Each row is a point on a tangle of strands that fork, close into loops and nearly touch. The rows are in no order.
Two points are linked if the straight distance between their rows is under 54.1. Some points are linked to none.
fifav: [-19 -15 -16  12   5   8 -12  -7  -6 -20  -3  22 -26 -23  19  13  -4  25
  -7  -5 -15   1  10  -5   6 -22  17 -19 -10 -14   4 -16]
rina: [-21  12  12   8 -31  -2 -13 -22  29  18  -6   2   1   1   4   3   0 -16
 -12  23 -11  -7 -14  13  -2   9  -8  10   7  -1  12  28]
zofev: [-46 -12   6   9 -24   0 -21  -5  23   1  -3  36 -22  -1   1  -3 -23 -13
   2  17  -9   3  -4 -20  22  10  16  -5  -8  -2  -9   0]
pudez: [ -6  -2 -12   7  10  17  -1  -1  22 -11 -30   6  -8 -16   5  13   7  22
  -7  26 -10   0  14  26   0 -26   7  13 -12  -4  -8   1]
Vak: [ 42  -2   8  25 -13  16  15  -7 -24  -7   7 -33  20  15  13 -17   4   5
 -10 -27  13   7   2   2 -20  -2 -12  -3  21   0  15  20]
firov: [ 25  -1   0  22 -11 -17  10  -6  -3   1  28 -33  29  10   4 -11  13   8
   4 -19  12  24  14 -16 -20  15 -17  -5  23   9  15  28]
Lidet: [-16   2 -13 -27   6  -9  16  10  32 -30 -11   4  -5   4 -20   9 -10  13
  -7   2   2  -4   3   0  19 -10  18  14 -23  -2   8 -16]
Veze: [  4  -1  -7  25   5  13 -15  -4  -2   0 -14  10   3 -26  23   0  15  20
 -11  14 -12   7  29  22 -20 -19 -10  -2  -4  -1 -12  12]
doruv: [ -7   4  24 -10 -10 -10  11  -3  19   7  26 -11   1  15  -1   1  -8   8
   3 -33  -8 -11  -9 -16   0   1 -21   2  -4 -14  19   6]
Resi: [  7  12  20 -21  15 -11  28  12  13 -13  -7 -12  -1   1  -9  -7  -6  19
 -11 -21  -2  -9  -7  14   9 -13  -9  15 -25  -6  10 -25]
midu: [-23  -5   2   3 -31 -12  -9  -9  -1  14  27   6  -4  11  -4  12   7 -10
  13  -3   0  -1   1 -17 -14  20 -12  -4  21   3   1  12]
duv: [-24   2  -3   8   3  18 -13  -3  18 -12 -30  33  -8  -8  11  -1   4  14
 -10  24  -8  13 -12   5  22  -4  26   6   8  -3  11  -7]
gid: [-21   3  -5  19  -6 -17 -37 -23 -15  22  11  13 -23 -11  15   6   9 -20
  -4  14 -12   5  19   2 -14   6   1 -12  10  15 -10  16]
ririf: [-17  -5 -27 -17   6 -13 -19   7   0  13  -1  -8   2  -4 -14  27  -7 -10
  19  21  -6  -5  31  -3  11 -23   6 -19 -19  -3 -28   0]
visoz: [-13  -3  18  17 -34   9  -1 -11  -2  18   5   2  -8  12   5   8   4 -22
  -9  12  -4 -15 -23   2  -3  22  -4   6  23   5  -2  12]
Gadep: [-27   4  -2  12  -5  20 -18  -7  15  -6 -24  26   7 -12  17  -9   3  18
 -17  22  -4  15  -8   3  22   0  11   0  21  -6  31   0]
tavir: [-30  -4  -6  11  -8   8 -16  -8  15  -2  -8  19  -7 -20  17   4   1  12
  -9  11 -14   0   6   0  -2  -9   0  -4  -9  -7  15   8]
Kun: [-16  -7  12   5 -33  -1   2  -8  -2   7  28   6  -7  14   2   0  -2  -3
   6 -21  -6  -6 -18 -24  -8  21 -12   2  19  -8  11  10]
tum: [-18 -16 -15 -10   0   9   9   8  -7 -29  -8  39 -15 -11   6  -4 -11  21
   7  -5  -4   1 -19 -15  11  -1  10  14  -4 -17   3 -28]
Ridi: [ 14  -7 -37  -2  20 -10 -10   7   1  -1  12 -13  11  -9 -12  10   1   7
  27  -6  18  17  28 -31  -9   4 -10 -27 -17  -8 -10  15]
nuz: [  9  13  -5  34 -23  -7 -14 -11 -17   8   5  -4  16 -12  28  -5  18  -3
 -11  11   0  16  22  13 -31   6 -15   5  15  10  -1  29]
Div: [ 20  -5  12  12  -8  30  13   0 -15  -4  -2  -9   1  11  15 -17  -9   8
 -19 -23   4 -25 -31  -8  -3   4  -7   1  13 -15  26   3]
Vav: [ -1   0  17  16 -34  -1  -1 -14  -5  22   6 -16   1  17   7  12  11 -19
 -12  10  -9 -15 -13  10 -10  21 -11   2  31  13   2  23]
biv: [-30  12   0  21 -13 -14 -36 -30  12  15 -13  13 -21 -25  21  -5  -3 -17
 -11  25 -24  -1   7   8  -1  -4   9   5  -8   3   9  22]
Ponom: [ 14  -9 -34 -32  24 -22   8   7 -31  -9  10  19  11  -9 -22  -6  -8 -15
  29  -6  20  13  -7 -23  -5  16   3  -6  -7  -8 -15 -16]
nup: [ 36   4  19 -14  26 -21   8   7 -33   9   2 -39   8  15  -1 -18  -3  -8
  16 -32   8  -6  -6   3  -6   6 -10   2 -19   8   3 -27]
Zabi: [-16 -11 -20 -14   9  -5 -16   4 -23   2  11  21 -17  -9  -1  17 -13 -16
  17  15  -6   1  19 -10  11 -14  19 -20 -10   2 -35 -17]
Lirif: [ -2  20  12 -16  10   1  11  10  20 -22 -18  -4   9  17 -13 -12  -4  29
 -22 -16   4   8 -18   1  35   1  13  11   5  -4  39 -30]
dodib: [  4   2   9   6   1  19  -1  -7   5  16 -16   0   4  -7  -2   9  14  -7
  -1  30  -9  -4   6  29 -14 -12 -11  13   6   6 -21  18]
zunaz: [ 18   9  34   2   4  10  12   5   4  10  -4 -25  -3  17  11  -3  -9  -7
 -17 -13   2 -28 -23   5  13  -5  -5   2  -7   0  16  -9]
Netab: [-12 -15 -11  10   4  18  -6  -1 -14 -21  -5  30 -19 -23  18   3   2  25
   3  -7  -7   2   4  -1  -5 -14   0  -8  -2 -12  -3 -11]
Lavur: [-18  13  -3 -15  -2   5  -1   7  31 -24 -18   9  12  16 -13  -2   2  28
 -17  -3   1  16  -7  -4  32  -1  17   7  12  -2  35 -10]
midem: [ 24 -10  -2 -37  26 -39  17  -2 -35   5  21  -6  14  18 -22 -22 -13 -27
  14 -26   4   1 -20 -15   2  23   3  -3  -6  -5  -6 -29]
Fum: [-13   4   6  -7  -2  21   9   8  17  -8 -13  15   0  -6  -2   6   0  13
  -9   8  -5  -8 -13  11   6  -5   3  11  -1  -6   6  -5]
fuze: [ 28   9  18   5   6  -3   5   3   7  28  14 -32  17  18  -6  10  16  -3
  -3   2   7  -1   6  15  -9   4 -16  -5  11  15 -12  13]
Gogu: [ 24   8  20   1   9  17  17   5  13  -1 -12 -18  14  -6  -7  -2   7  26
 -20  -8  -2 -10   5  29  -5 -16 -20  11  -8  -1  -9  -2]
pep: [-25 -11  -4  -9  -8   8  11   9   7 -22  -2  36  -5  -2  -1 -11 -19  18
   3  -5  -3   4 -24 -27  25  10  12  15   1 -23  12 -21]
niri: [-17   8  26 -22  -9  -9  11   3  30   7  22  -2  -5  15 -10   1 -17  -2
   1 -19  -7 -12 -13 -15  10   3  -9   2 -11  -9  10  -1]
bodig: [  7  -9  28 -15  12 -13  15  11   0  -3 -14  -8 -10  15   2 -31 -23 -21
 -19 -12  -3 -20 -29  -3  28   6  18  17 -22  -2  24 -51]
Kip: [-15  -3  23   9 -26  17   5  -1  10  15   4  12 -11  12  -7  -1 -11 -22
  -5  11  -2 -10 -27  -7  11  18   6   9  11   0  -9  -2]
rovad: [ -3  16  18   8 -17  10  -3 -11  37  15 -12 -10  16  -1   7   1   1  -2
 -27  21  -9  -9 -12  22   7  -3  -7   8   5  -3  19  26]
zugos: [ -6   5 -15  36 -19 -20   1 -10 -23  -2  17  -5  11   0  22  -5  19  -9
  14  -2  12  34  13 -10 -20  24  -2  -6  30  18  19  23]
bage: [ -4  11  22 -32   5 -19   8   9  18  17  22 -12   1  21 -24  12  -5 -21
   8  -2   7 -16   5  10   5  -4  -4   2 -12   8 -21 -12]
Sak: [  6  -1 -14  -7  19  16  -4  10 -12   3 -10   9   3 -17  -7  10  14   9
  10  10   3   6  17  21 -13 -13  -4   2  -3   5 -28  -4]
bedu: [ 12   0 -21  35  19  -3   3  -6  -8  -9   7  -2  -3 -13   9   2  19  -5
  30  14  30  38   9 -13 -20  15   8 -25   9   9  -4  17]
sefe: [  0   0  -9   2  10  10   6   3  38 -22 -33  -4   5  -6  -4  10   4  37
 -19  14  -3  -4  13  25   5 -21  -1  19 -12  -8   0  -5]
bubi: [ 13  -3 -17  20  -4 -16  -3  -5   2  -2  26 -19  22   0   5  -6  15  10
  18 -11  16  32  22 -23 -22  13 -12  -8  12   4  12  25]
reka: [  8   7  21  -2  -5   8   5  -1   8  22  12 -19   4  15  -9  13   8 -12
  -7   2  -3 -16  -5  19  -4  -1 -10   3   7   6  -9  10]
panu: [ -6  -6 -16  24 -11 -18  10  -7 -18   5  22  -8   4  13   4  -2  19 -11
  25  -1  14  23  -5 -21 -10  28  -2 -18  36  17   9  19]
kipob: [  4  10  19  -5  -7  31  -1   7  17  -2 -33  -2  14  16  -9 -11  -5  -6
 -27  16  -2  -1 -27  16  42   6  22   6  18   7  23 -10]
pifel: [ -1  -3  -3  16  -8  14   1   3  16 -11  -9  10  13 -19  14  -4   6  32
 -14  -7  -5   0  11   2 -13 -10 -19   3  -2 -17  11   9]
duk: [ 12 -15 -14 -38  15 -27  14   6 -36  -4  19  16  17   0 -28 -17 -18 -23
  15 -14   9   4 -11 -14  -2  19  -1   7  -3  -9 -15 -27]
vuz: [ 44   3   5 -10  31 -15  15   5 -32   8   7 -37   6  19  -9 -20   1  -7
  18 -32  16   4 -13  -6 -10  10   1  -1  -5  11   5 -12]
kazuk: [ 12   7  13 -10  14   8  24  11  18 -12 -15  -9   6  -3 -11   1  -1  28
 -16 -14   1 -10  -2  18   2 -15 -13  16 -13  -3   5 -11]
biz: [ -8  -4   1   5 -11   2  -6   1  -7  12  17   2   0   1  -2   8  14  -3
  12  -1   3   4   7  -6 -19   6 -13  -5  15   4  -5  18]
gisuf: [ 12  -5 -25   5   7 -10  -9   0  -4  -4  21  -8  12  -4  -2   4   8   5
  30  -9  16  25  22 -29 -18   9 -14 -18   2  -5  -1  21]
bopin: [ -3   6  16  -1 -10  30   4   0  20   5 -27   7   2   7  -7  -8  -4 -14
 -20  22  -3  -8 -31  14  26   8  20  13  13   6   7  -1]
Dumi: [ 14   3  22  -4  -1 -12  12  -4  -5  14  28 -26  -1  31   4  -3  -1   2
  13 -37  -6 -10 -13 -16  -2   5 -20   0   4  -3  14   4]
Mariv: [-17 -12   1 -18  -6   2   5  10   4  -7 -11  32  -9  -6 -11   4 -11 -23
   4  27  -6  -3  -1  16   8  -4  26  19  -7   7 -35 -26]
kolet: [ 10  -4 -10 -11  10  15  22  14 -20 -19 -10  13   1 -18  -9  -7   1  22
   4 -18   4  -4  -6  13 -17  -7 -10  14   0 -12  -3 -20]
mif: [-20   1 -28 -10  -2  -5 -23  -1  33 -21 -37   7 -19  15  -8   7   1   3
  -2  31 -15  16   3  -4  31 -18  48  -1 -20   7   2  -3]
Sulut: [ 26   6  19  23 -21   8   4  -5   5  15   7 -23  19   7  14   0   9   2
 -26  -4  -2  -6   1  17 -17   0 -22   3  12   2   6  27]
dalid: [-13   0   4 -44  -1 -24  18   8   9 -15  18  11  -4   5 -20   2 -27  -7
   8 -14  -4 -13   4 -16  15  -3  -4  10 -22 -10  -7 -20]
rigel: [ 22  -4 -10 -23  20 -27  15  -5 -35   7  27 -11   8  27 -18 -17  -6 -21
  28 -29   7   3 -21 -24   3  27   6  -3   3   0  -5 -12]
bedeg: [ 16   7  26  -8  16  10  11  13   5  -9 -30 -16   4  10   0 -20 -10  -2
 -31  -4   8 -19 -31  15  35   2  19  13  -5   9  29 -42]
Vol: [ 25  -4   7 -11  10  -7  13   2 -35   9  22 -19   1  29 -13 -12   1 -14
  15 -28   8 -10 -17 -12  -1  17   1   3   9  10   1  -9]
Dut: [ 10  -3  -4   6  -4  -7  12   0 -18  11  20 -16   4  21 -11   1  15 -14
  21  -7  12   9 -10 -16  -6  24   0 -10  32  15  -4  15]
Bome: [ 31  -1   3  13   5  11   2   6  -1  -1   5 -21  32  -5  -4  -7  15  19
  -3  -9  19  22  19  -1 -25  -1 -20  -5   4   2 -13  18]
zogol: [  8  15   8 -34  22 -22   5  13  12  14  20 -17   8  10 -26  13  -1  -7
  10  -5  10 -12  19   9   3  -7 -11  -3 -15   7 -18  -7]
fiz: [ 19  -1  -3   7   4  29  20   9 -11 -20 -23   6  11 -17   3  -7   7  36
  -9 -16   5  -1  -1  19 -18 -13 -15  11   7 -11  -7 -12]
fogu: [-24  17  -1  13 -22   4 -29 -10  22   2 -21  17  18 -21  22 -12  -2  14
 -22  16  -6  11  -8   5  17   8   1   4  13  -6  42  14]
dufe: [ 39   1  -4   6  23  -3  21   6 -17   2   9 -33  17  12 -16 -12   7   2
  18 -22  25  17  -8  -8 -16  13  -2  -3   6   5   0   5]
dozap: [-31  -7  15   4 -25  11  -3   0  13   5   0  31 -18   4  -2  -1 -12 -19
   6  16  -5  -2 -13  -7  11  14  10   9   2  -3 -13  -4]
mar: [  8  -6 -17 -16  23   5   0  17 -23   2  -8  12   6 -18 -17  10  11  -8
  15  17  14   6   6  16 -13  -3   3  -1  -1   9 -31 -14]
dotat: [-21  -3   5  20 -10  11 -15 -11 -15   2   7  30 -21 -14  23   2   8  -3
  -4   3 -11   6   2  -6 -14   5  -1  -8  13  -1  -4   4]
kibog: [ 19   5  30  -5  10  17   9  10   1   3 -18 -18  -4  13   9 -14 -14  -9
 -22  -7   4 -32 -33   8  28  -1  10   9  -7   4  23 -25]
fogiz: [-14  -1  18 -16  -8   5  17   4  21  -1   4   8  -3  12 -12  -6 -16  -1
  -7 -12  -3 -11 -28 -17  22   8   6   9  -4 -10  16 -10]
vabok: [-34   8  -7  26 -19 -25 -38 -27 -14  17  19  13 -24 -17  24   3   0 -16
  -9  -1 -16   1  13  -6 -14  11   1  -6   1  14   2  13]
loro: [ 11  16  -9  42 -23 -16  -2 -10 -25  -1   7  -8  19  -3  30  -9  22  -9
  -4   6   9  34  20   5 -27  16  -6   2  24  16   8  27]
bota: [ 14  11  21   8  -3  20  12  -1  27   4 -15 -12  18  -4   7   0   5  15
 -30   8  -4 -10  -7  24   1 -12 -17   7  -3  -5   8  16]
Ril: [-20   9   6  18 -23  -9 -23 -24   8  19  -5   9 -10  -9  15   4   8 -20
  -6  30 -14  -9  -1  13 -12   5  -7  11   8   7   3  26]
zofir: [-14  14  -5  30  -4  -6 -32 -27   5  12 -15  13 -14 -30  34  -9   3  -2
 -21  23 -25  -1  16  19  -7 -10   0   5  -8   1  10  23]
Sagu: [ -9  -2  -4 -26   0  -9   1  10  -3   7  23   6  -1   6 -20  14  -4  -7
  17  -6   6  -5   7 -11   0   3  -6  -4  -1  -4 -17  -3]
topas: [  8   4  30 -20  15 -16  26  10   0  -7  -8 -10  -3   6  -3 -16 -13  -1
 -10 -24  -4 -16 -22   3  16  -3   0  13 -25  -7  17 -39]
Meni: [ 19   1 -19 -27  27 -14  10  15  -5  -5   5 -10  17 -16 -27   6  -5  17
  10 -11  14   3  25   2  -3  -6 -19   1 -24   0 -14 -10]
Nog: [-46  -9   1  10 -19 -12 -35 -20  22   6  -7  22 -31  -5   4   1 -25 -21
   0  17 -21   3   5 -15  21  -6  26 -16 -14   1  -9   7]
bikar: [ 21   1  23  14 -18  -3  13  -9 -10   7  21 -30   3  24  17  -6  -4   1
  -9 -30  -5 -16 -15 -12  -9   6 -17  -2  11  -1  26  14]
zezof: [ -7   3 -24 -17   4  -7  -5   7  31 -30 -37  12 -16  12 -11   7   0   1
  -4  32  -6   7   2  15  20 -14  43  17 -20   6  -4 -10]
Tizot: [-22  -1  -9 -41  -7 -22  12   9  23 -25   6  10  -6   8 -22  11 -32 -15
   4   6  -6 -16  12  -8  19 -11  15   6 -26   0 -19 -18]
buviz: [  0  -8 -13  10  12  18 -10   1   1  -8 -21   9  -5 -23   9  12  11  23
  -2  13  -9   1  21  21  -8 -24  -3   5  -9  -3 -18   0]
begu: [ 29   7  19  -7  13   5  23   3 -17  -4   4 -21   6   8  -2 -18  -2  15
  -2 -40  -3  -9  -9   3  -8  -3 -21   7  -9 -10   8 -13]
risot: [ 11 -10   5  -3  -8  -1  14   5 -27  15  25  -6  -2  24 -15  -4   2 -17
  15 -18   5  -6 -20 -17  -1  21   2   3  23   3  -7  -4]
nav: [  5   2  -5  19  -8   5 -13  -4  -4  10   9   0  10  -8   8   4  19   0
   1   7   3  12  19   5 -27   4 -17  -6  13   6  -4  24]
vepub: [-28 -11 -15   9   5   1 -12 -10  -2 -13 -11  17 -29 -15  13  15  -8   9
  -8  10 -24   1  11  -3  18 -28  31 -20 -14  -6  -3 -13]
kotok: [-18  12   1 -25  -1  -1   7   9  44 -19 -11   7   1  14 -18   1  -9  14
 -11   1  -3   8  -7  -5  31  -3  18   8  -7   1  21  -8]
Ruf: [-15  -2 -26 -15   5  -5   0   7  27 -35 -24   3 -14   3 -10  22  -6  15
  -3  19  -5  -2  10   8  14 -19  27   9 -27  -3  -3 -16]
vetug: [ -5   1 -10  28   2  -3 -33 -20 -10   9  -3   8 -14 -29  27  -3   9   2
 -17  11 -23   3  30  16 -17 -16  -4  -8  -5   2  -8  17]
luf: [  2  -6 -22 -14   6 -14   5   2 -20   2  26   9   2  13  -9   0   3  -8
  40  -9  17  12  -2 -33  -2  24   0 -12  13  -6  -9   6]
sefa: [-27  -8  -5   8   3  -5 -31 -22 -17  16  13  18 -33 -17   6   6  -3 -19
  -8  11 -27   0  19  -1   1  -9  16 -24   0   8 -16   9]
ligar: [ 17   2  18  16 -21  12   8  -4  -4   5   7 -19   9  15  23 -12  -9   6
 -23 -25   0 -20 -27 -10   2   7 -12  -3  11 -12  34  14]
tuk: [ 13  -6 -29 -18  19  -2   3  14 -17 -15  -2  -2  10 -19 -16   8  -3  21
  15  -9   7  11  26  -3  -8 -11 -16  -1 -15  -8 -15 -12]
zut: [-28  -2 -10  13  -4 -26 -35 -20 -15  24  16   9 -22  -1   9  14  12 -24
  10  19  -3   9  18  -9  -6  17   3 -23  16  18 -22  16]
lus: [ 18   6   8  22 -23   0   1  -6  15   2  12 -12  29  -7  15  -8   8  15
 -21 -11  -2  -1  12   6 -23   4 -28   7   5  -8  11  27]
rane: [ 16  -5 -24   7  23  13  -5   8 -32 -15   3  15  -1 -22   1  -4  11  11
  26  -9  19  28  16 -10 -17  -3  -2 -18   0  -4  -9   0]
sed: [  9  -6 -11   6  -1  14   1   1 -13 -14   8   4  11 -10   3  -6   9  22
  12 -25   3  18  16 -13 -23  -3 -22  -5   5 -13   5  10]
kagev: [ 36   6  34  10   2  10   3   5 -11   9  -5 -38  -1  24  25  -1  -9  -8
 -14 -16   8 -33 -17  11   3  -2 -13   3  -6   8  13  -3]
guta: [ 35  -1  -7  28  11  11  19  -1 -15  -8   3 -33  23   5  -8 -13  12   3
  12  -6  31  32   0  -7 -21  11  -1  -8  21   7   3  20]
Nali: [ -9 -11 -12  -8   7  18   8   8 -12 -24 -12  29 -10 -18   4   1   1  23
   6  -6   0  -3  -5   2  -4  -8   3  10  -3 -13  -3 -23]
Vos: [ 44  -1  26  21 -12  13   3  -4 -14   3  -1 -39   0  23  29  -2  -7  -2
 -24 -13  10 -26  -8  11  -1  -2 -12  -5  10  11  20  23]
lura: [-14 -12   2  -3 -12  11   0   4 -19  -3  14  27 -15  -1   0   1  -4  -3
  16  -9  -3  -1 -10 -19  -3  10  -1   2   9 -12 -14  -9]
lek: [  1 -10  -9 -30  14  -6   7  18 -16  -2  -4  15   9 -11 -25   7  -1 -18
   7  10   9  -3   2  19  -7  -5   5  12  -3   7 -30 -26]
vedob: [  9  -2 -20  35  16  -6 -19  -8 -18  -7  10  -4   0 -18  19  -4  17   0
  15   7  18  40  28 -14 -21   9   3 -29   6   9  -2  19]
riro: [ 11  12  13  -8  20   4  17  12   4 -20 -27  -8   9  13  -6 -18  -9  19
 -28 -14   8  -8 -26   9  35   0  16  13   1  -1  37 -44]
fizu: [  1  -2 -18 -17   7 -16  -1   9 -10  11  25   3   1  10 -17  13   3 -10
  30   4  18   4   5 -22  -5  18  -4 -14   8   5 -17   3]
gizik: [-25  -8  -4   1   3  17  -5   1  12 -14 -21  35 -24  -9   8   4  -4   7
  -5  23  -8   4  -9   4  16  -8  28   7  -6   0  -5 -17]
foz: [  3  -1 -13  24   2   3 -23  -4 -20   1  11   7   1 -19  22  -1  18   5
   6   1   4  21  27  -4 -24  -2  -7 -18   5   4  -2  14]
Zof: [ 24   2 -13  31  16   5  17   1 -12  -9  -2 -17  12  -4  -2  -7  18  -2
  27   8  36  35  -5  -6 -24  13   9 -12  14   9  -6  15]
suvef: [ 10  -2   8   4   1  29  17  11  -8  -5 -17   2   4   2   4 -21  -7   7
 -21 -16   3 -20 -37  -6  14   6   4  10  13 -13  26 -16]
Deno: [ -3  -6  13  -7  -1  19  17  14   5  -8 -10   8   0   7  -9 -19 -12   1
 -16  -9   1 -11 -34  -4  26  13  15  16   6  -9  17 -26]
Loda: [-27  -5 -14   1  -4   3 -19  -8  32  -7 -32   8 -20  -3   2  10   0   2
   0  29 -22   4   7   5  19 -27  27  -1 -17  -1   3   5]
Viteb: [-44   2  -3  13 -17 -10 -36 -27  24  15 -14  13 -26 -15   9  -2  -8 -21
  -3  22 -23   0   7  -4  13  -7  18  -7 -13   5   7  14]
Seru: [  1  13  33 -25   2 -11  18  10  19  13   9  -8  -4  14 -14   3  -8 -23
  -3  -4  -3 -20 -12  12  12  -7   1  11 -16   5 -12 -22]
nik: [ 13   6  -6   0  11 -11   2   6   8  26  16 -19  12  13 -18  17  18  -8
  13   8  17   4   6   6 -10  12  -9 -11  14  17 -18  19]
fet: [ 14  -2   1 -15  11  11  22   7 -17 -13   3  -3   6  -1 -13 -13  -1  19
   5 -35  -3  -6  -9   0  -7  -5 -16   9  -7 -13   5 -11]
paz: [  0  -6 -34  -5  14 -11 -21  10  -4  12   9 -12  10 -10  -8  22   0  -2
  22  10   7   5  32 -17   0  -7  -3 -30 -18  -9 -17   5]
dil: [ -6  16  14   2  -9  19   1  -6  34   7 -26   3   7  -2  -1  -2   2  -3
 -20  29  -6   0 -20  20  18  -3   5   9  10  -1  18  18]
gud: [ -4 -11 -15  13  -5   9  -8   1   1 -14   2  10  11 -23  19  -3   7  30
  -2 -16  -8   6  26  -9 -20 -11 -20  -4  -6 -16   7  10]
Didez: [  4  -8 -27  -8  20   5 -10   2 -35  -8  12  19 -10 -20   2   7   1   3
  26  -4   7  14  17 -18  -5 -10   2 -25  -4  -3 -11  -7]
Nur: [  0   0 -20   1  10 -20 -13   2  12  28  11 -11   5   8 -13  21  16 -10
  21  26  14   6  16  -2  -8  14  -3 -19   7  13 -20  24]
nati: [-13  -1   2   0   3   7 -17  -7   5  16 -14   8 -16  -8  -1  13   9 -14
  10  35 -13  -5  15  20  -5 -18   1   5   0   5 -21  16]
luvir: [-20  -2 -11 -25   1  -5  -5   7  16  -2  -4  -1  -6   0 -14  22  -9  -6
  11  14  -9 -13  19   8   6 -19   4   2 -19  -1 -22   3]
rupi: [  7   3  35 -14  -6 -10  11   6   1  20  20 -20  -9  31  -7  -1 -12 -25
   1 -14   0 -26 -20  -4  12   6   2   6  -2   6 -11 -20]
tado: [ 20   9  20  25 -31   2   4 -12  -1  18   3 -23  11  13  16   7   7 -13
 -27  10  -7 -18 -12  24  -9   7 -14   3  17   6   9  34]
guvit: [ -8 -13  -2 -28   4  -5  15  14  -2 -17 -10  22   1  -9 -19   5  -7 -16
  -3  14  -3  -7  -4  21   0  -8  18  23  -9   5 -23 -32]
Pon: [-25  -9 -13  13   3  -1 -22 -17 -15   7   3  10 -29 -22  10  12  -5  -5
 -12   6 -29  -2  24  -2   5 -25  22 -28 -10  -2 -10   1]
Zap: [ -8  -3  -1 -32   6  -9  13   9   1  -7  19   6   0   5 -20   8 -11   3
  13 -18  -1 -11   4 -12   2   0 -13   7 -11 -13  -6 -10]
dadi: [ 26   9  30 -12  19 -12  15   7 -20   6  -7 -35   4  12  10 -15  -4   3
   3 -32   1 -13  -7   6  -3  -4 -20   9 -28  -5  11 -28]
buk: [ -3   7   2  21 -21   6  -7  -4  18   4   1   2  17 -15  23  -5   7  16
 -19   3  -5  -3   8   9 -19   0 -22   8   1 -11  15  21]
Mup: [ 23   7  -1 -37  34 -31  11  14   2   5  10 -18  12  -8 -30   6  -7   3
   4 -11  11   2  21   4  -1  -5 -20   0 -27   3 -16 -19]
mef: [ 24   4   9   4   9  17  13  12  -3   1  -2 -13  18  -5 -11  -1  12  18
  -4  -6   6   2  10  18 -17 -11 -19   5  -1   6 -15   5]
Lubaz: [-23  -1 -17 -32  -5 -16   1   7  26 -16  -6  -5  -6   8 -18  21 -19 -13
   6  13 -10 -14  21   3  14 -25  20   1 -27  -1 -21  -8]
bug: [-23  -9   0  -7  -3   7  -6  -1   9  -6 -15  37 -26  -4  -2   2 -11 -15
   6  31 -11   0  -2   5  17  -9  30  11 -10   5 -29 -19]
guz: [  8  -9 -32 -22  23  -7  -6   8 -37  -7   6  27  -2 -18  -9   4  -7  -9
  31   2  19  14   5 -23  -1   3   6 -15  -8  -4 -19 -19]
Gasi: [ -8   1   9  17 -20  24   3   0   4   0 -11  12  11  -6  16  -6  -3   9
 -19   2  -1  -8 -27  -5   1   8  -6  -2  16 -15  26   8]
sadet: [ 46  -7  13  21  -9  17  12  -7 -32  -7   7 -36   2  30  21 -10  -5  -1
  -8 -26  17 -17  -6   2  -6   0  -7  -3  16  14  20  18]
vez: [-22  -2  -1   2  -5   8 -19 -15  24   5 -30  11 -22 -12   0   5   5 -10
   2  37 -20  -2   5  16   9 -23  14   6  -8   3  -5  14]
fome: [-16   0 -20   7  -1 -29 -25  -8   2  30  13  -5 -10   7  -3  19  14 -17
  22  27   9   7  17  -8  -4  18   2 -24  18  17 -21  23]

A piece is all that can be reached along the links. How many separate loops has the piece of each point below (a circle has one, a figure eight two, a Y none), and how many tips (points with one link)?
zofev: loops 0, tips 6
kagev: loops 0, tips 2
Pon: loops 1, tips 6
bage: loops 0, tips 2
Deno: loops 1, tips 0
gisuf: loops 0, tips 2

A fork is a point with three links, a tip a point with one. Leave the first point through the second and follow the links. Name the first fork or tip that comes.
kotok; Lavur: Vak
tuk; Meni: rupi
fizu; Sagu: firov
Lubaz; Tizot: luf
Gadep; duv: buviz
bedeg; riro: dodib

A tip is a point with one link. Name the tips that can be reached along the links from each point below, in the order of the rows.
riro: Vak, dodib
Lubaz: firov, luf
Seru: tuk, rupi
